Points on a hilly landscape, in no order, each with its height.
A ball rolls from a point to the lowest of its 2 nearest points, and stops where none of them is lower. Distance is the straight distance between rows; heights are no part of it.
Loru: [-42  27 -36 -15  12  15 -10  59  -5  -5  12 -36  13  28 -22   1  24 -37
 -26  36  18  27  25 -15  38   1   8   1  36  11  68 -10  10  15 -24 -14
  32  -6 -25   7   1 -27  36]  height 4.65
Vok: [-21 -21 -21  -2   3 -15  38 -18 -17   4  16   2 -38 -22 -28  22   7  30
   4  -6  35  -6  13 -15 -24   8  25   0  15   5   9   5  29  10  30   1
  10 -35  -7 -65  18 -28   4]  height 2.88
gado: [ 21  -8  34  -4   8  39  32  12  11 -14 -41  -4  22   5  19 -27   6 -24
  34  -6  52 -17 -46   2  64 -24  12   9  10  26  55  20  11  -3   4 -13
  20  -9 -12   1 -24  12   3]  height 4.82
tul: [  0 -13 -17 -25   3  16  -2   6  -4  -6  27  -2  -7  10  16  -6   5 -15
 -35  -8   4  -6   4   5   1 -38 -15  -4  -3  26   7  19  -7   2 -12  -5
  -1 -27 -13  -3  10   7 -36]  height 2.74
tiro: [  5 -20  44  52   5  19 -11 -42 -16  12  15 -12   5 -20  15  31  -8  36
  32   3 -28  19  21 -28 -31   3 -19  -9  37  -1 -19  -3  24 -30  12  -6
  11  35 -19 -12  -8  11  -4]  height 2.62
dal: [-10 -20  38  35  -2   6  -8   2 -15 -24 -25 -31  -8   6   3  17  -4  -9
  64 -34 -32  -1  28 -14   8  11  22   4  22   7 -40 -25  43  -7  45  14
 -49  41  -4 -29 -27   7  48]  height 3.94
gifaf: [-21 -23   5   9 -12 -19   6 -18 -25  -4  22  14 -32  17 -19 -15 -20  24
  42 -32 -27  -8   4  16 -46  -6  -8 -17  23   5 -27 -13  13  -4  15  -9
 -27  32 -23 -47  34  28  -2]  height 2.90
Gunuf: [ 37  -7 -39  24  31  45 -11   8   9  39  27  24  11  36  44   3  14   1
 -19  -9  -8   5   4  21  45 -28  24 -15 -40 -24  22  25  -8 -16 -13   8
  60 -20  26   8 -18  30  -6]  height 4.01
did: [-11  45   8 -21  12 -35 -10  -2  -5  -8 -21  -4  -8 -21 -17  11  -7  13
   0  23 -16 -25  11  27  11  -6  13  21  12  -9  33 -24  16  53   2  -6
 -37  27 -20  -1  15  -9  -7]  height 5.24
ral: [ 36  10  32 -14  -9   0  13   8  -3 -20  -2  10 -34  -7  25  -8  -8  -9
  18 -10  49  11 -10   7  -5 -38 -16  -7 -41   7 -46 -21   0  11  16  42
 -36  12  22 -12  35  -4  -5]  height 5.07
Fepin: [ -1   4  15 -28  30   6  10  30  18 -40 -27  11  49  31  -6 -14  26 -14
  25   2  27 -22 -11   8  59  -6  15   2  25  24  47   9 -15 -39   0 -39
  21  -1   0   5 -27   2  -7]  height 4.21
Tona: [-23 -47 -25 -18   2 -25 -32  -4 -15 -10  11   3 -19  -5 -17  20  39  19
  -1   4 -23 -34  15  30 -23 -10  18 -14  16  -8  17   7   2  -1  35 -17
  27   1  -6 -39   2  23 -32]  height 3.08
rurid: [-19  -5   5  15  18  21  37 -32 -20  26 -10  20  -6  -7 -34   5 -31  21
  36 -30 -17  11 -14   2 -18  30 -10  -7  32 -39  18 -13  35  11  -6  -9
  42  23 -28 -28   0  -7  -7]  height 2.93
vib: [  9   4  21 -32 -12  -3  23 -12  -9 -16  -7  22 -30 -26  37 -11 -23  29
 -17 -16  13   0 -23 -18 -41 -32 -32  17 -34  27 -65 -15  -6 -12   0  23
 -44  -7  11  -2  41 -13 -13]  height 4.93
muri: [ -9 -48  43  39 -14  12 -12 -24 -11  28 -19  -9  -1  -5 -19   3  -2  44
  17  -9 -41 -17  -9 -15  -8  12  38  -2   9 -24  11  20  -4 -30  28 -10
 -19 -44  -3  -6 -21   5 -30]  height 6.56
deva: [-32  28 -45  -7   7 -40  13  16  -4   3 -31 -32  -1   1 -17  -4  10   1
  49  -3  -8   1  42 -21   9  43  15   7  19   1  -8 -44   4  24  19  -7
  -5  22 -15  10 -18 -39  68]  height 6.34
viz: [  4  -8  19 -71   1 -67   9   3  -7 -24  12 -34  -1   5  13   1  -2  10
 -32  15 -46  -7   6 -32   0 -12 -53  21  24  10 -27 -15 -38 -25 -32 -15
  -1  15 -13  23 -13   9 -20]  height 6.45
lodul: [-10  16 -18  -1  -1 -12 -23  -3  16   2   2  29  37 -19  23   2   9  22
  -9  15 -28 -28  40   9  -3  38   3  -7  15  11  -9  28 -37 -23   8 -29
   4  -2   5  46 -35  -1  -8]  height 5.81
gefaz: [ 45  17   9   2  -5 -22  19  21  17   5  16   1  13  24 -17   8   4 -28
  30 -19  51  -8  -6  16  65 -15   4 -23 -47 -27  -3   7 -38 -13  -3  13
  31 -29  26  24 -38  -5  13]  height 2.82
Tek: [ 13  29 -32  36 -11  -7 -52  18   5  16  16 -37   4 -17  -8 -19   4 -20
 -75   5  22  -4   6  12 -13   4 -14 -22 -47  -1  -7   9   8  32 -46   4
 -40   2   9  31  53   1  15]  height 5.18
buki: [ 28  24  34  16 -29  19 -16  -7  10  16  -6  33   0 -19  13 -12 -21   4
  23  23  29   0 -27  -2 -41 -22   1  -1 -35 -12 -14  -4  -6  -3   0  25
 -56  21  30  18   4 -14   6]  height 5.27
Venas: [-11  -6  30 -36 -28   4  15   3  16  -4 -16   5   3 -19  34 -18   4  24
 -24 -18 -15 -20   1  -3 -25  13 -23  17   6   3 -47  22 -58 -47 -15   0
 -30 -51  30  45  12  -1 -13]  height 4.63
voz: [  3  -9  21  35 -37  57   1 -22 -13 -16 -29 -12 -19  -5 -16  24   4   2
   4 -28  -1  48  -6   6 -27  10 -13 -25  15   4 -29 -52  47   5   2  25
   4  18  -3 -37  36  -3   9]  height 1.12
dus: [  6 -23  44  19  13  46 -25   0 -13 -10 -20   6 -16 -28  34 -29  12 -24
  40   0   1  39  14  15 -14 -21   4  16   5  24   7   0  32   9  20  29
 -33  42  -9 -20 -20  34  11]  height 2.59
Bage: [-19   8  25 -47   3 -10  44 -11   1 -11 -33 -19  -4  10 -20  14 -25  35
 -10 -20 -24  -6 -23 -12   7  29 -18   9  12 -21 -16 -13 -32  -8  -1  -5
   8 -26  -4 -18  12 -21 -32]  height 5.94
liro: [-29 -27   2  -6   0 -28  14 -13 -20  -7  13  -2 -35   3 -61  22   2  46
   8 -14  -6 -18   6  24 -34 -13   6   0  24  -3  15   9  24  15  25 -21
  -4   1 -33 -60  29  11 -34]  height 1.86
rir: [-18  11 -39 -51   5  -9  41  32  -4 -23 -28  11  -9   2  -7   0 -15 -30
  13 -24  -4  22  27  15 -12  15 -13  -6  20  -1 -28 -41  17   8   4  21
  40  43  -8 -19   8  12  40]  height 4.73
Bovis: [ 10   6  14   5 -33  14   3 -20  -4  11 -10  19  -5 -29  38 -23  -4  34
 -26 -12  20 -11 -11  -2 -32  -9 -12 -12 -40  17 -62   7 -19 -25  -7   2
 -40 -60  39  22  36 -41 -10]  height 4.80
nobuf: [ 19  16 -13 -18 -20 -24 -46   6  13   1   2   2  21  14  -8   5   8  -4
 -52  36 -34 -11 -21  15  16  -1 -17  -4 -41 -37  -6  -6 -32  12  -9  -2
  -4 -18  37  26 -23  12 -34]  height 3.85
nena: [ 16 -16  25  -9  10   1  13 -13  -3  30  30  39 -16  14  18   5  -6  29
 -24 -13  13 -10 -26   4  -7 -32  13 -16 -27  -2  -8  18  -5 -14  14  -7
  12 -32   6 -30  26   5 -42]  height 3.16
kole: [ 16  33   7  13 -18  39  24   7  15  17   3  33  47  -6  51  -2 -20  15
 -42   2  18 -24 -12   0  19  -2 -23   7 -26  -3 -11  44 -16 -24 -21   0
  19 -35  35  50   3  -1  -2]  height 2.45
Vitop: [ 30  -7  44  -3  12  -1  13  11  -6  30  60  48 -49  28  -5   0 -27  20
  -5 -21  35   2 -36  11   5 -54   8  -4 -47   0  -5  25   8  -6   4   6
 -17  16 -28 -46  27  33 -27]  height 3.47
gog: [-20 -49 -37   1  12 -25 -18 -18 -19  30   4  27 -18  -5  -5  -2   0   8
  15  22 -55   8  14  11 -40   3  34   5  10 -31  22   5  -2  12  19 -12
   3 -11  -8 -26 -12  19 -10]  height 3.01
vem: [  5 -11 -43   9  21 -19 -41   2 -17  38  36  -1  13 -19  54 -17   6 -24
 -63  48   2 -15  24  -9  -8 -14  23  19 -40  11   7  44  18  20 -12   0
 -29  -1  16  14 -19  16   7]  height 4.54
pekos: [ 31  -4  -1  22  15  43   7   0  11  13  23  34   6  28  22  -7  17 -11
   1 -41  18  14  13  20  36 -13  10 -24   0  20  25  37 -13 -16 -31  11
  56  15 -14  12  -9  33  -4]  height 3.46
sodup: [ 19 -11 -53  21 -20 -68 -70  18  24  18  49  -7 -19  15  -8   1  10  20
 -25   7 -26  -7  26   3  -5   4   3 -17 -47 -22 -38 -30 -34  25   2  -9
 -38 -11  25  19  13  13  12]  height 4.64
nunid: [-14  29   3  10 -43  11  -8 -20   1  -4 -16 -19  24 -26  21  23 -42  22
  -1   7 -21  -1   6 -23 -37  42 -32  -4  12 -15 -50 -16  -9 -12 -12  -3
 -39   9  25  32   2 -11  14]  height 4.48
zumod: [ 19 -10 -28  41   5   7 -55  14  -8  11  18 -27  31 -17  37 -22  13 -36
 -71  24  35  -6  24  12  -3 -33  -4   8 -43  15 -13  36  16   7 -19   6
 -32  -7  17  25   8  21   9]  height 4.86
Nadip: [ 28  -3  12 -24  -7 -41 -13   2   6   1  22  17  19  14   7  -5  -3 -19
 -16  37 -29  -8 -23  36  16 -25 -25  22 -29 -33  -3  -1 -44  18 -10   5
  29  19  12  33 -21  24 -33]  height 4.26
soka: [ -4 -18 -15  15   5  38  17 -20   9  -9 -16 -42   4  32  -8  10  20 -13
 -44  18  20  49  -5 -26   8 -10   0   0  30  19  37  -1  19 -17 -38  -4
  38 -26   2  -3  27 -19  -3]  height 4.05
lotav: [-25  20 -18  -9   6 -51  -7  -2  -7   2 -24 -41  -3 -15  -2  -4 -10  16
  15  23 -45 -14  20 -11  -2  17   3  32  11  -9   8 -49   6  56   0 -13
 -45  29 -11  15  -6 -14  34]  height 5.72
Sir: [ -6  32  -6  26  -4 -51 -28 -11   1 -44  10  -3  28  -1 -14  -8  14   5
  49  26 -33   1  17  13   3  47 -40   6   7 -16  -6 -34  -8   6  15 -14
   2  44  20  41 -37 -11  21]  height 4.59
mosos: [ -5  50 -17   9  20 -34  15  17  -3  10 -10  -1   5 -10 -31   7  20  -3
  63 -12  16 -18  24 -19  27  44  36   0  11  -8  18  -7   7  23  22   5
   0  30 -33  21 -29 -22  40]  height 6.97
Nev: [ 39 -11 -14 -29  12 -68  15   7  -4  -8  10  20   1  12   3  -7   4 -21
   5  33  11 -12 -19  28  22 -26  12  22 -18 -19   2 -17 -42  31  11  18
   3  -2   1   6 -39  20   3]  height 4.67
fizep: [ -8 -16 -13   6 -20 -48 -41   0   9  13  28 -21  -8 -15   8   7  -1  20
 -13  38 -24   0  21 -22 -31  -9  10   0 -24  -6 -27 -12 -15  16   7  -6
 -68 -20  30   6   1 -10   8]  height 4.20
dav: [ 21  42  -3  -1  -8  42  36 -10   1  16  -6  45  27 -22  22  -7 -23  -8
 -31  13  30   1 -34  10 -14  14 -32  -4 -19   2   3  15  -7   3 -33  26
  46  -9  13  22  13  -9  -3]  height 2.23
mafug: [-16  -4 -28  -7  -2  27  60 -29   0   5  -7   2  -4 -40 -18  23   3  17
   9 -29  20  15   1 -42 -14  27  18 -25  31  18 -10  -1  31 -15   8  -3
  36 -40 -11 -34  23 -29  12]  height 3.53
Beb: [ 25  -8  42  27  14  37  14  -8   1   3 -28  -9   6 -24  13   1  10 -40
  45   2  19  36  -3   0   4 -10  19  10  21  -7  20 -10  38   7   2  35
  12  31  -8   8 -38   3  24]  height 2.07
noti: [ 11 -13  13  44   5   1  -9 -37   0  12  40  -1   2 -27  36  16  -5   9
  -1  20  -9  16  44 -23 -39 -12 -29  -5  -6  -7 -15   0  15 -19   2   5
  30   7  32   0 -17 -10  -1]  height 2.25
Fovet: [ 34 -13  -5  27  19  11  30  18   1   3  18   4 -19 -13 -22  14   6 -25
  42 -44  69 -10  -8 -18  20   9  43 -21 -14  40   0  31  27 -22   8  31
  22 -11 -15 -20  -3  -3  24]  height 4.81
magen: [-35  15 -14 -34  34  39  24   7  -3 -10 -11  -3  -3  29   6   9 -18 -18
  -7 -14   3  41  -1  -8  36 -16 -33  15  44  11  17   1  25  11 -27 -16
  31  29 -45 -11   1  17   2]  height 4.45
gal: [-31  12 -61  45 -14  -6 -59 -28   0  -6   7   6  11  -9 -23 -26   5   6
   1  24 -26 -22  17   7 -48  59   4  -7   1  -3  19  -9   6  39 -12 -11
 -26  24   0  18  18   5  25]  height 4.75
mefiz: [ -9  62 -18 -26  12 -10  -1   6   5 -22  17   9   0  -2 -19  18  -1  -6
 -10  -1   8   9  35  27  13  20 -16 -18  21  12  16 -19  -1  39 -11   1
  -3  41 -30  15  19  -3  -2]  height 4.74
sev: [  3  34  -6   0 -17  19   6   6  24  -7 -15  -6  51  -5  14   5   0 -14
 -41  35  27 -14  -5 -17  52   4 -23   6  -9  -2 -20  34 -17 -13 -11  -8
  -4 -41  43  70 -35 -28  11]  height 2.80
Zivud: [-28  -6 -19 -18  16  50  51 -17  -9  -6 -22 -34 -11  10  -1  24  -3   3
 -28   8  14  32 -19 -10  15 -22 -19  16  55  28  41   1  46  10 -23 -23
  37 -10 -38 -27  26 -18  -5]  height 4.44
gan: [-21  23 -47 -33  10   4 -12  46  17 -30  15 -18  22  48 -18  -2  40 -42
 -24  35  42   4   2  13  38 -19  21  -2  24  10  57 -14 -12  -6 -28 -21
  16 -25  -3 -14  18  -2  14]  height 5.34
bufer: [-23   5   7 -48  41 -25  31  22  21 -18 -50 -33  21  17 -43 -24   5 -12
  18 -22   1 -17 -10   2  49   5  36  20  25  21   4  16  -8 -28  23 -32
  25 -20   9   4 -13 -26   1]  height 4.92
fozaz: [-10 -16  25 -27  20  25  46  -1  17 -22 -35  -5  11 -20  44  -7 -21 -11
  25  -3  22  -3 -52  -4  36 -41 -12  38   3  32  16  11  17  -2  34 -12
   4  -2 -10 -19 -26  18   7]  height 5.13
nezu: [ 19  10  54  22 -10  32  24  -8  -8   2 -19  54 -31 -17 -18  31 -24   3
  40 -26  36  11 -25 -16  -6  -7  29 -16   4   3   3   2  62  -6  27  26
  -7  27 -25 -29  15  -5  12]  height 4.10
fidam: [ 11 -17 -29  16  12  -7  12  31   9  -5  16   1  -6  -3   7 -25  35 -35
  14 -23  50   3  37   5  23   7  25 -18  -3  23  24  24 -11  -6  -8  18
   5 -27   3  -9 -24 -13  40]  height 5.25
Puna: [ 19  11  49  58  33   4   3   6  -3   9  -2  13   6  11 -48  30 -15  -3
  37 -12  -5 -13  -6 -10  33  17  54   5   2 -15  24  35  30 -10  23   8
  20  28 -41   1 -41   2  -7]  height 2.38
dotil: [ 17 -14  -6  17  23  -6  -2  -8  -3   3  65 -27 -17  -7  49  13 -14  -4
 -39  39   9  31  37 -10 -21 -58 -58  14 -12   1   1  10  27   2  -8  -2
  25   1  24 -26  -6   4  -8]  height 2.48
guv: [ -7   5 -46 -52  17  -8  11  11  10 -19  17 -16  18  35  21 -33 -13 -31
 -55   8   5   1 -16 -11   2 -16 -31  13  -6  24  14  -3  -4   0 -37 -20
  20  -4  14  15  25  -5 -14]  height 3.19
vama: [-18  17 -55 -44  15 -21  -5  24  -7 -17   9  13   8   7   1  -4 -18 -35
 -18  10  -9  16  41  21 -23  21 -43   3  13  11 -30 -14  -3  30 -46  19
  13  61  -5  27  25  13  22]  height 4.22
Tez: [-41  17  -4 -42  26 -14  40  -5 -12   5 -39  -6  31   6 -22  -2   2  -5
  20 -14 -26  -1 -12   7  26  29  19  13  33  -3  20 -12  -7  -5   9 -26
  38 -14 -23   3   2 -35  -1]  height 5.49
Vebet: [  1 -13  52 -13  24   8  46  -4  -3   9  -8  -5 -21 -21  22  -7 -38   4
  32 -13   7   3 -34 -21  18 -26  -7  34  -4   0 -21  12   1  -4  36   2
 -11  -7   9 -19 -22   8 -10]  height 5.33
beter: [ 12   2  -3  19   6 -19  -4 -11  21 -27   2 -21  16 -30  20  -8   4 -16
   8  21  18  31  39 -13 -16  -1 -36   3 -13   1 -36  -3   3  -5 -11  12
  19  13  58  33 -18 -23  27]  height 1.98
mevi: [ 33 -10  61  42   6  29  18  -6  -1  18 -14  30  17   7 -21  33 -10   8
  28 -10  25 -19 -35   3  34   4  36  -7 -11 -22  20  40   4 -21  21  15
  20 -11 -10   8 -33  19 -10]  height 1.73
lazad: [ -3  33 -46   4 -23  14  -5  18   7 -16 -15 -26  14 -13  -4 -12   4 -53
 -49  15  46  15  -8   9  -7  25  -3  -6  -9   8  23  -4  19  42 -41  15
  -9  -1   5  18  44 -19  14]  height 5.47
Pizik: [ -5 -21  14  16 -16 -40  19 -20   1  11  -8  39  -6   4 -19 -25 -23  16
  64 -21 -14 -26 -19   1 -24  38  25 -13 -12 -23 -24 -11 -26 -12   9   4
 -33 -18  28  13  -9 -11  28]  height 4.02
babap: [ -3 -26 -16 -26  10 -33 -27   6  22 -19 -21 -37   2  10  -9 -46  18 -29
  -4 -10 -10  29  14  -3  17   7  12  11  -8   7  -7 -11 -49  -1  -9   4
 -36 -24  24  37 -20 -14  27]  height 5.93
narev: [ 16 -11 -20   0   3 -24 -20  36  20 -15   0  -9 -17  -1 -14 -27  29 -25
  18 -12  47  10  32  14 -10   9  12 -22  -5  21 -11  -2 -42   8   4  18
 -32 -12  28  22   2  -7  38]  height 5.58
Kibe: [  5 -18  28 -11  25 -34  26  28  -6  -7   9 -16  -6   1 -17 -14 -14 -25
  26  -6   6 -10 -17  14  31 -13  18  22 -11  -6  -2  -2 -13  25  21  24
  -8  -8 -18 -23 -19  -1  -1]  height 5.10
ser: [ 50   0  58  31  -7  19  10  -2  32   0   3   3  -8  19 -19   8   0   1
  23 -20  47 -10 -32  11  42  -3  21  -8 -45 -18 -27  23 -22 -14  13  32
 -14 -18   7  -7 -21   3  -9]  height 2.22
Nud: [ -6  16 -48   6   1 -11  -1  10 -14  22  32  12   5 -18  40  10  -9 -12
 -13  34  13   4  22 -15  -5   9  21  17  -7   8  29  28  23  40 -12  15
 -10   1  -7  16 -17 -18  19]  height 4.09
mufus: [-27  24  -7  26 -25 -26 -61 -19   8  -8  11  26  16  -7  13 -18   7  23
 -17  23 -59 -48  22   6 -39  64 -22   1  -1  -2 -19   6 -16  -6  -5 -25
 -39  32  -1  45  -9  22   0]  height 5.37
ketan: [ 11   8  10  -8  30  55  30  18  13 -17   4   0   2  36   2  -9  -6 -33
   3 -33  22  41 -25   1  51 -13 -17 -15  23  26  24  -3  13 -17 -29  11
  56  44 -33 -11  14  29  11]  height 4.00
Rorud: [-32  -8 -73  -7   3 -34 -55  -7  -4  16   9   5  -3  -2 -26 -16  20   4
 -25  22 -48  -6  23  10 -25  42  20   3  -6  -3  17   0 -10  27  -9 -22
 -11 -12 -15  11   4   2   5]  height 3.97
tisel: [  0  12   2  -2   1  54  46 -15 -28  11 -54  39 -32 -19 -16  23 -26   2
  28 -36   4  11 -38   0  -5  21   8  10  21 -11   8 -14  73  14  13   6
  26  38 -39 -33  15   2   7]  height 3.60
Sobi: [ 27 -20  37  29   3  43  14   0  -6  -2   9  24 -13 -34   5  19   5  -1
  31 -23  79   8 -35 -13   2 -26  46 -12   2  42   3   5  42 -19  28  23
 -10 -11 -26 -26   9  -3  -1]  height 4.42
serip: [ -2  20   6 -14 -25  51  13  26  22  14  -8  36  34  14  38   6  -3  27
 -62   9   2 -36 -16  -2  25   0 -22  15  12   7  22  45 -22 -32 -18  -7
  34 -55  -4  39  10  31 -23]  height 2.72
fepo: [-10  -5 -24 -57  25 -44  -6  31   3 -14  24 -10  11  47   7 -48   6 -40
 -49   1 -16  24   6   4   3   5 -26  26   5  10 -27 -15 -26   3 -47   6
  19  36 -14  46  11  17  22]  height 3.70
Rop: [  2  -8 -33  15  -9  18   6 -16   6  11 -12 -16  24  12   5   8  20 -16
 -14  20  -1  17 -12 -14  27 -10  12   0  12  -4  38  -7   0 -20  -6 -19
  48 -48  27   9 -27 -24  -4]  height 3.62
tida: [-11  36 -25   1   4  -4 -25  26   2  -1  33 -48  27  13   4   2  12 -35
 -54  52   9  33  37 -39  45  -2   0   4  11   2  20  -1  17  16 -40 -29
  22   0   9  28  -9 -18  12]  height 3.92
Zugof: [  6 -49  18  15 -27 -15   1 -21 -15  25  32  15 -35   8   6  -5  -9  39
   0  -9   9  -6 -13 -12 -43 -26  23 -30 -39 -17 -42   4   5 -45  22  -2
 -20 -28  13 -52  16 -19 -24]  height 3.48
lodez: [ 14 -30   4 -24 -38  -8 -63  11 -15  23  14   1 -30   9   7  21  24  25
 -34   9 -36 -24 -25  12 -36 -61 -16  -6 -44   3 -13  -2 -14 -18  22   9
 -35 -16  23 -20  17   7 -53]  height 4.23
Delig: [  3   2 -23   3 -31  -9 -34 -13  12  21 -31   4  15   3 -33  26  17  -2
   9  21 -23 -20 -22  25  25   9  29  -6 -34 -51  22 -16 -20  23  25  -1
  -8 -18  33   3 -19  -6 -19]  height 3.73
sobu: [ 16 -13  27  13 -22  48   0 -20  11  -3 -42 -28 -25  -3 -10 -16  23   7
   0 -16  23  17 -21  12  -5  -1  19  -8  -1   5  12 -21   8  11  -2  23
 -25 -27 -13 -28  45 -11  -9]  height 1.74
Gizof: [  0  28 -43  27 -27 -20   5   8   9  40  21  22 -13  -5 -13  11 -13 -11
  19  26  15  -1  13 -38 -24  21  25 -11 -32 -35  35 -12   1  35  -3   8
  -6  -1  17  11 -12 -30  23]  height 3.57
mirab: [ -3 -29  56  42 -24  17 -30  -3 -23 -25   8   1 -27  24 -23  -4  -8  20
  51 -35 -12  -9 -20  13 -48 -27  -5 -16   3  -4 -31 -24  45 -29  21  15
 -38  56   6 -63  36  24  11]  height 3.58
tipa: [  7 -17   9  29  43   3   2  20  -9 -10  23  -8 -13  13 -32  26   8  -5
  18  -9   0 -24  -3   0  41  -7  41  12  18  19  51  34  35  14  31  -9
  36   2 -47 -44 -21  28 -23]  height 1.43
taded: [-24   4 -15   3 -16  15 -23 -12   2  29 -15   7  29 -15   5  18   9  47
  -1   7 -42 -14  16  -6  -8  39  14   0  18 -23   9  25 -23 -27  28 -35
  10 -48   2  22 -35   6 -18]  height 6.16
Diput: [ -6 -11   0 -15 -20  11 -24  11   6 -30  -7 -32 -22  13   9 -11  35  -6
 -42  -8  22   1 -13  26  -7 -28  -3 -13   3  31  16  -3  -8  -6  -5  -1
 -17 -44   1 -34  40  -6 -26]  height 2.26
sedet: [ 25  -1  14  13 -17  23   9 -15   9 -18 -26 -22   9 -25  11  18   1 -36
  10   0  28  43  20 -17  -2   9  -9  -5  15   3 -23 -34  35  -4   4  28
  10  21  17  -8  -1 -20  33]  height 1.64
Rol: [ -2   7  14  -3 -20 -18   2  -4   4 -14   1  23 -13   8 -12   0  -6  12
  41 -13 -22 -24   0  17 -35  22  -6 -28   9  -9 -23 -27 -16   9  11   7
 -23  34   6 -19  16   5  10]  height 3.52
Nop: [ -5  18   4 -18  10  61  66 -18  -6  12  -4  58   1  -5  26  -1 -37  20
 -11  -9   1  18 -46   8   8  15 -38   4  -3  -3  11   7  -3  17  -5   1
  39   4  -5   6  19   4 -14]  height 1.96
tok: [ -2  43  -7   3  -5   4 -40   7  17  10  10 -12  53  -7  -7  13 -11 -20
 -69  41  -8  -7   3 -13  33   4 -19 -13  -2  -5  13  15   0   1 -24 -26
   6  -7   9  45  -1 -10 -36]  height 3.33
Naf: [ -7   6 -11  14   6 -39 -15 -10  11 -35  18  -3  -4   7 -34 -13  13   4
  45 -16 -21  -1  16  16 -30  29 -33 -28  16 -17 -19 -39 -28   4   2  -5
  29  37  23  -7  -2  10  18]  height 4.03
getig: [-12   5  20 -65 -12 -50  17   0  -8  -4 -12 -24  -2   6 -16  23   2  39
 -28  19 -45 -37 -17  -7  -4   3 -28  30  17  -7 -21 -15 -52 -18  -1 -22
  -2 -20   1   1  -4   5 -43]  height 6.19
pimuk: [ 13 -11   3  -1  17  15 -32  11  12 -12  -4   1  25  26  -3  12  45 -11
   4  18 -10 -20  -5  31  47 -20  38  -3  36  -2  45  22   6 -14  21 -20
  42  12 -27  -2 -37  26 -22]  height 3.06
pefi: [ 11   0  47 -11  15 -12  -5  19 -12  29  39  31 -41   5  33  -6 -29   9
  14 -24   5   1   4  -5  -7 -57  -2   6 -10  18 -10   1   0  10  19   8
 -56  49 -44  -9   3  47  -9]  height 3.84
nezaz: [-18  -3  25  25   7  29 -23 -10  -8 -23 -33 -30  -1   2   7   6  13  15
  37 -37 -50  11  30 -15  -8  21  -5  -3  50  11 -23   1  21 -16  12  -3
 -24  35 -16  -4 -12  12   6]  height 3.26
vove: [-27   0  25  -5 -17  31 -29 -10 -16 -20 -27 -36  -6 -21 -11   3  23  18
 -22 -14 -40   9  29 -11 -35  10 -52 -12  36  19  -5   4  -4 -38 -27 -19
 -17  15   0   7  17  -1 -25]  height 3.91
nofe: [ -8 -36   5   0 -36 -22 -42  -7 -18   9  22 -22 -28   2   7  -3  -5  31
 -16  21 -24  -7  -6 -24 -57 -45  11  -3 -36  -7 -19  -8 -20 -14   4  -7
 -59 -28   6 -28  19 -16 -33]  height 3.83
Garu: [ 12 -24  34 -22  -9  -1  18   3   3  -7 -20  30   7 -12   7 -36   9   3
  22 -15  -6 -17 -20  35 -10  12  -2  16 -16 -10 -33   8 -57 -32  12   1
 -24 -34  24  23 -22  10   8]  height 4.40
vuleg: [ 11 -12 -15  44 -22  -1  -2 -21   0  21 -15 -11   2  -8 -20  15   6   1
  19  28  -1  17  -8  -5  -4   7  29  -5 -29 -35  30 -11 -11  17  10  17
  23 -29  27 -14 -10 -25   6]  height 3.05
vubil: [-19  -8  -3 -57  21  -9  50 -21 -13  10 -16  26 -33   7 -25  -8 -20  37
  -7 -51 -38 -26 -29  16 -14  17 -13  18  20   8 -13  -7 -22  13  -1 -19
  -4 -14 -28 -12  37  17 -32]  height 6.22
movu: [-17  10  -6   3 -24   7 -18 -18  -2  -4  -7 -31  -1 -18   9   8 -21   5
 -34 -16 -36   4  18 -22 -40  14 -49 -13   5   5 -36 -12   2  -7 -39 -10
 -27  20   0   9  39 -10 -10]  height 4.24
vug: [-29 -14 -11  19  20 -15   1  -1 -23  24  14  -6  -1  23 -25 -12 -18   4
  42  -1 -45  17  21   5  -8  29   9   8   7 -41  15   0  -3  36   6   3
  39  20 -26 -16 -28  -5  -6]  height 1.94

For each start below, name the point where the ball stops.
narev => vug
deva => voz
Tek => vuleg
rir => voz

Call two points neighbours if one is among the 2 nearest of the other. Go from one point of each pair to the other, from neighbour to neighbour, staying as low as possible. Name the highest point that can't be avoided.
liro / Nop => Tona
Nop / vug => rurid
mevi / tipa => Puna
vuleg / pekos => Gunuf
